Each row is a point on a tangle of strands that fork and nearly touch. The rows are in no order.
In the rows, zero is written as 128.
Two points are linked if the straight distance between their rows is under 102. Some points are linked to none.
Z661: [138 170 138 141 188 140 180 185 166 159 133   7 120 111  81 132 155 130
 139 170 114 145  93 117 110  77 172  98 173 133 194 155 125]
Z263: [140 131 126 158 146 134 162 148 120 141 126  66 142 103  97 153 107 132
 135 152  86 143 121 121 119 101 152 139 165 147 140 158 132]
Z467: [107 104 125 152 151 154 154 109 135 138 180  87  97 122 155 138  81 116
 134 150  86 148 106 144 102 116 133  96 115 140 147 176  93]
Z410: [112 150 105 115 159 106 180 148  90 145  39  90 156 134  90 182 136 157
 148 116 149 111 149 115 169 140 138 148 141 150 108  87 171]
Z989: [131  89 136 142  86 132  70 111 123  82 203 173 119 103 120  67  99  86
 147 110  61 133 149 118  99 106 139 155 157 101 144 172 110]
Z47: [187 164 148 122  88  81 112 168 154 130 138 108 146  72 154 141 180 149
 112 158  92 167 128  84 111  92  89 136 174 131 112 136 146]
Z970: [ 97  79 102 134 134 146 126 109  84 119  93 154 156 153  90 140  69 130
 145  99 128  97 154 140 149 140 147 173 121 136 113 125 126]
Z407: [152 146 155 131 106 102 136 138 162 133 173  93  99  88 192 145 150 143
 115 168  97 168 116 112  94 104  88  93 131 120 118 155 122]
Z498: [161 148 167 121  97 103 110 150 181 127 188 102  98 113 176 117 175 139
 123 173 110 166 114 103  88  91  94  94 127 109 137 148 112]
Z329: [140  92 126 144  80 124  86 116 118  99 186 157 132  86 129  95  88 102
 139 121  56 148 150 109  95 100 118 162 165 113 122 183 119]
Z348: [181 153 140 116  68  65 107 150 136 126 124 146 150  63 171 152 168 154
 111 148  98 159 147  84 117 110  66 144 171 136  78 123 160]
Z444: [113 110 137 138 124 156  84 106 137 105 171 165 118 166 103  70 139  92
 127 102 147 113 115 157 118 139 153 129 112 101 169 129 100]
Z186: [156 145 149 133  96  95 131 143 153 123 177  93 104  63 194 155 128 144
 122 180  67 180 127 100  88  87  76 108 154 131 105 170 125]
Z525: [134 116 119 157 123 134 154 123 116 136 159  94 123  64 157 157  62 129
 135 160  45 166 126 117 107  98 109 134 171 155 114 198 123]
Z515: [143 142 120 124 101 119  93 122 124 138  88 173 173 154  99 105 161 132
 120 110 168 118 134 130 155 151 150 160 125 120 116  88 149]
Z876: [171 147 145 128 111 107 113 144 155 139 138 111 136 122 125 117 176 136
 119 147 126 145 107 111 117 110 124 128 143 123 140 123 130]
Z392: [180 164 152 122 116 116 100 166 160 149 146  97 140 129  96  96 191 142
 127 151 130 144 101 108 114  93 146 131 160 115 171 125 116]
Z735: [149 139 135 132  95  92 140 131 123 129 143 122 116  49 194 166 112 146
 111 157  75 167 131 108 104 115  67 122 158 148  86 165 144]
Z206: [131 101 127 116  84 131  57 103 132  88 165 209 127 133 138  60 153  96
 120  89 135 123 152 130 128 146 135 143 127  89 117 116 130]
Z68: [ 93 157 113 108 183 134 199 126 116 141  85  79 110 168 143 181 128 146
 136 132 183 109 120 145 145 148 135  80  68 134 130  86 135]
Z571: [143 143 174 111  92 110  66 148 185 101 210 149  99 141 160  64 188 118
 122 145 133 152 124 121  92 105 106 102 117  82 153 124  95]
Z743: [103  98 132 136 130 166  74 103 128  69 198 183 100 154 105  53 122  74
 131  84 117 105 125 161 107 138 158 133 121  95 185 153  87]
Z549: [ 90 145 114 107 184 147 185 122 124 131  96  72 111 193 111 174 115 142
 147 122 181 104 107 151 147 134 152  89  75 126 153  94 113]
Z221: [119  83 115 126 111 137 113  90 120 115 141 196 111 109 183 121  93 112
 113 106 118 125 152 134 131 155 100 121 105 129  89 144 133]
Z197: [160 155 172 115 101 113  87 160 190 127 198 119  96 144 156  80 196 131
 120 157 138 152 105 113  90  97 113  94 121  93 161 130  94]
Z61: [116 156 127 123 154 113 194 118 126 154  87 107 104 115 192 172 139 143
 117 148 162 124 125 129 134 164  98  82  78 145 102 110 149]
Z411: [123 136 109 151 154 114 187 163  98 142  70  62 161  69  80 189  93 148
 138 136  66 133 140 104 143  99 131 163 208 174 103 143 173]
Z749: [125  99 115 118 102 135  94  95 118 113 116 216 130 129 160 103 117 104
 111  96 150 116 157 135 142 167 117 134 108 116  83 111 148]
Z237: [191 180 152 117 107  80 126 179 166 141 133  78 139  72 135 145 201 147
 110 166  94 161 120  75 114  91  99 130 188 128 122 129 154]
Z860: [ 72 104 110 113 162 171 117 100 102 104 111 162 129 203  99 134  90 108
 144  83 185  90 133 168 152 163 155 126  71 120 131 100 105]
Z212: [131 123 164 115  91 123  63 133 173  84 218 167  88 140 170  70 173 105
 118 124 129 148 139 129  94 122 107  99 108  83 143 129 102]
Z543: [107 113 146 127 133 145 111 105 169 112 207 147  68 157 196 107 144  99
 106 122 147 144 112 160 101 145 110  61  79 104 142 142  95]
Z533: [139 163 137 101 119 134  81 118 153 145 111 178 145 183 130  99 190 116
 108 115 218 116 116 146 159 173 143 110  77 100 123  66 133]
Z231: [ 78  77 100 133 168 162 159 103  85 119 126 103 128 161  98 163  41 132
 161 105 112 101 134 150 133 120 151 142 108 149 137 148  97]
Z664: [ 93  99 115 141 162 155 169 111 109 134 130  93 118 148 125 158  68 136
 146 128 118 115 121 142 129 125 142 123 103 144 138 142 106]
Z950: [120 152 144 122 145 151  85 124 155 130 144 146 125 198  94  77 170 115
 117 113 201 106  95 163 138 150 158 114  96 105 177  88 101]
Z587: [142 130 123 153 133 132 113 155 110 139 100  98 175 143  31 110 135 134
 141 124 117 117 119 123 139 102 178 182 173 134 174 121 128]
Z852: [137 133 119 121 103  97 169 123  87 145  54 173 140  52 160 176  98 155
 114 136 108 130 160 110 147 159  74 157 158 178  57 132 180]
Z34: [ 97  76 104 123 120 154  95  90 102  96 120 220 131 133 136  95  84  95
 125  75 137  92 166 140 147 175 139 151 113 120  95 124 130]
Z344: [ 93 107 117 128 145 137 182 100  97 147 102 142 108 106 181 171  68 146
 129 141 121 127 137 139 136 156  95 116  95 160  90 137 131]
Z687: [116 112 108 141 148 126 175 130  94 143  79  98 150 116 104 171  87 145
 139 127 105 119 143 125 143 125 134 153 142 158 113 130 147]
Z624: [ 61  78 100 107 168 170 140  94  85 103 115 154 117 188 111 155  53 117
 157  76 163  85 141 158 154 151 146 132  76 133 121 115  96]
Z771: [ 89  70 102 133 134 159 111  94  95 105 122 191 138 147 116 112  68 101
 133  82 126  92 155 145 143 156 148 159 111 122 108 135 113]
Z718: [164 118 139 142  81 113  89 140 134 111 181 125 142  87 128 108 111 118
 136 146  62 161 136 100  99  80 117 150 169 120 129 173 124]
Z870: [ 96 108 117 124 129 128 172 104  82 147  75 175 118  96 174 169  70 147
 126 128 130 111 161 136 152 164  91 135 102 167  74 132 147]
Z800: [139 116 132 139 122 134 125 113 147 131 163 127 106 132 160 122 131 121
 116 136 118 143 114 136 110 130 116 103 110 118 129 147 113]
Z719: [115 146 118 134 178 134 178 152 115 142  94  46 142 146  72 160 130 144
 147 137 133 114 120 121 137 100 167 126 143 137 160 112 135]
Z126: [143 103 121 114  69 123  54 100 119  93 142 220 146 123 126  63 145 105
 119  88 124 121 161 115 136 147 127 167 144  91  98 115 142]
Z40: [ 96 165 124 118 180 114 222 127 122 151  83  77  97 118 173 190 129 149
 126 152 159 120 126 131 140 154 113  79  84 145 114 104 151]
Z795: [134 148 129 102 114 127  90 106 138 137 104 201 139 158 160 110 172 114
 107 114 202 122 137 144 158 181 120 111  74 104  95  74 147]
Z733: [142 136 131 154 141 133 155 137 141 146 143  69 127 116 116 140 124 131
 131 157 101 143 108 126 110 103 143 112 141 138 157 152 121]
Z538: [120 110 141 132 129 143 112 106 160 117 197 141  78 151 163 102 134 103
 120 125 132 142 113 152 103 134 120  89  95 108 150 151  96]
Z389: [121 134 123 126 143 135 145 120 130 139 101 127 131 162 133 140 140 132
 122 126 174 113 119 139 143 152 134 116  93 129 126  96 134]
Z775: [ 82 135 114 112 195 160 180 127 109 128 109  55 115 200  77 166 109 148
 162 119 171 105 101 151 136 117 162 104  93 130 173 100 101]
Z41: [ 99 149 124 120 194 157 167 148 123 132 112  52 127 200  53 140 127 150
 156 121 180  97  97 152 137 106 177 111 112 126 199  97 100]
Z141: [160 142 134 128  85  81 135 127 124 135 108 145 132  62 180 157 135 150
 110 147  98 152 141 102 121 128  69 133 158 151  78 135 161]
Z931: [168 128 116 148  93 102 109 153 108 137  86 124 189  95  70 133 131 136
 126 127  86 134 142 100 138 110 141 191 201 147 111 135 161]
Z337: [119 140 151 130 140 153  87 128 163 117 174 148 105 184 103  67 166 100
 120 120 176 115  88 164 114 134 147 109 106  97 188 120  90]
Z288: [ 91  83 116 135 149 156 141  83 132 121 181 153  80 125 197 138  75 113
 115 123 108 138 126 153 115 155 105  91  89 137 114 169 102]
Z156: [ 97 108 123 151 165 159 155 113 135 131 169  90 105 151 138 137  82 118
 137 139 110 121 105 153 110 124 144 101  99 137 155 155  94]
Z377: [185 153 129 135 106  99 109 177 131 141 102  98 178  82  77 136 171 138
 122 141  89 151 129  89 135  92 135 172 210 145 126 129 161]
Z67: [110 131  99 123 154 104 175 153  78 143  29  92 164 122  62 188 117 161
 152 107 122 108 157 109 169 126 139 176 173 162  98  98 173]
Z780: [ 97 129 106  99 137 128 159 117  74 139  29 170 138 144 130 172  98 147
 151 106 177 100 164 138 173 168 118 144  94 154  76  93 156]
Z147: [117 160 132 126 178 148 147 154 139 140 115  71 131 193  62 118 159 146
 137 134 179 104  92 145 137 119 173 116 115 125 194  97 103]
Z313: [105  78 117 124 119 137 118  80 124 113 177 191  89  94 213 121  77 113
 109 113 100 139 150 138 116 153  87 105 109 132  95 167 117]
Z731: [183 148 154 137  89 110  95 169 153 117 176  99 142  94 119 109 152 127
 139 165  78 170 121  93  93  63 124 146 176 119 150 163 117]
Z553: [120  87 110 145 117 136 124 112  89 126  91 154 166 128  87 127  78 126
 135 108 107 103 149 127 142 128 145 183 143 137 112 134 135]
Z371: [117 151 149 140 170 157 169 138 176 148 169  50  80 166 144 123 137 126
 123 160 145 133  74 153 101 116 147  63  95 120 185 142  86]
Z547: [147 159 142 147 164 140 166 168 161 152 153  32 113 112 107 131 143 126
 132 173 104 147  90 118 103  82 159 100 156 127 182 161 112]
Z811: [123 116 143 113  89 134  52 113 147  74 201 197 100 140 147  51 166  94
 113  96 134 129 139 140 109 139 127 116 118  76 142 122 110]
Z134: [105 148 101 100 144 111 169 139  78 145  18 126 156 147 101 181 130 160
 156 109 177 101 160 125 179 152 132 149 120 155  92  79 168]
Z894: [118 119 116 119 113 122 146 114  90 144  57 190 138 113 159 151 104 137
 126 120 152 111 158 134 156 171 100 144 103 152  71 109 165]
Z509: [133 175 144 128 168 142 140 153 167 149 131  78 124 191  86  99 176 142
 125 141 183 108  77 144 125 125 169  98 110 116 199 102 101]
Z20: [155 141 126 130  99  89 150 123 109 145  76 158 136  61 167 165 129 151
 110 138 113 142 145 109 137 148  76 146 156 162  74 129 173]
Z488: [154 124 132 132  99 115 113 118 143 134 142 143 123 115 157 121 144 130
 113 140 125 142 124 120 118 129 106 120 121 118 114 132 135]
Z256: [138 156 149 136 163 144 153 149 167 149 152  66 101 161 115 115 161 135
 124 155 157 126  82 142 109 109 154  88 113 119 189 128  98]
Z558: [133 142 112 140 141  98 168 163  99 146  47  86 172  84  75 178 124 150
 134 122  98 120 145 103 158 124 133 171 192 172  97 115 181]
Z559: [129 130 115 161 157 133 174 158 108 140  98  53 156  85  79 171  90 139
 142 142  67 135 134 107 133  94 151 155 190 163 132 156 152]
Z739: [139 125 123 104  96 127  81 101 137 121 109 216 134 144 159  99 159 109
 109 100 182 122 145 137 152 173 119 124  95 105  87  88 154]
Z403: [ 98 100 122 134 149 145 160  94 126 136 148 134  91 124 196 153  82 122
 119 138 120 130 122 149 125 156 104  91  85 145 105 150 120]
Z910: [119 163 142 112 141 146  84 121 158 132 127 164 136 202 103  87 179 115
 111 115 224 104 103 164 153 167 154 108  80 100 154  73 115]
Z604: [113  97 138 132 102 147  63 115 129  65 212 177 100 127 115  48 128  75
 141  94  88 121 134 142  98 117 152 136 139  91 173 158  96]
Z609: [155 116 121 121  61 106  64 109 113 112 117 202 168 110 115  84 150 120
 119 105 125 126 154 108 141 135 125 179 153 103  92 113 152]
Z438: [145 103 108 146  96 113 114 126  86 133  71 155 192 109  73 127  93 135
 129 108  96 115 157 113 147 129 138 203 176 146 101 133 153]
Z752: [181 164 166 128 101 113  85 180 166 139 171  92 136 110  99  85 183 134
 141 160 104 159 108  97  96  67 134 137 174 116 172 149 106]
Z64: [108 119 122 125 148 151 121 109 123 127 107 151 132 184 112 125 123 117
 130 109 183 101 123 151 148 155 146 121  81 124 132  93 119]
Z266: [ 56  66  94 120 171 165 156  94  82 114 121 153 118 153 128 159  27 128
 154  93 120  98 144 150 151 140 133 137  91 148 114 145 100]
Z556: [164 141 126 112  71  96  69 122 133 136 106 187 170 122 123  94 181 134
 112 115 155 138 143 112 148 146 123 162 136 105  96  94 154]
Z854: [138 154 125 125 140 111 164 120 134 155  95 116 123 125 166 154 159 140
 109 144 158 129 118 127 138 155 111 105  99 133 111 106 149]
Z817: [187 176 138 124 130  99 127 190 161 146 113  64 157  76  84 140 199 142
 115 156  96 151 115  80 128  85 133 149 212 140 140 132 161]

A fork is a point with three links, a tip a point with one. Leave the first point through the second and follow the links. Name the first fork or tip that comes.
Z749 / Z34 | Z141
Z894 / Z780 | Z661
Z876 / Z488 | Z543
Z348 / Z47 | Z749
Z206 / Z126 | Z515
Z68 / Z549 | Z371
Z389 / Z64 | Z467

Name the points in between on the shortest way along the links from the first point to the second, in order.
Z950 / Z392 | Z337 > Z444 > Z743 > Z604 > Z989 > Z329 > Z718 > Z731 > Z752
Z389 / Z371 | Z854 > Z61 > Z40 > Z68 > Z549 > Z775 > Z41 > Z147 > Z509 > Z256
Z661 / Z67 | Z547 > Z733 > Z263 > Z559 > Z411 > Z558
Z553 / Z313 | Z970 > Z771 > Z34 > Z749 > Z221
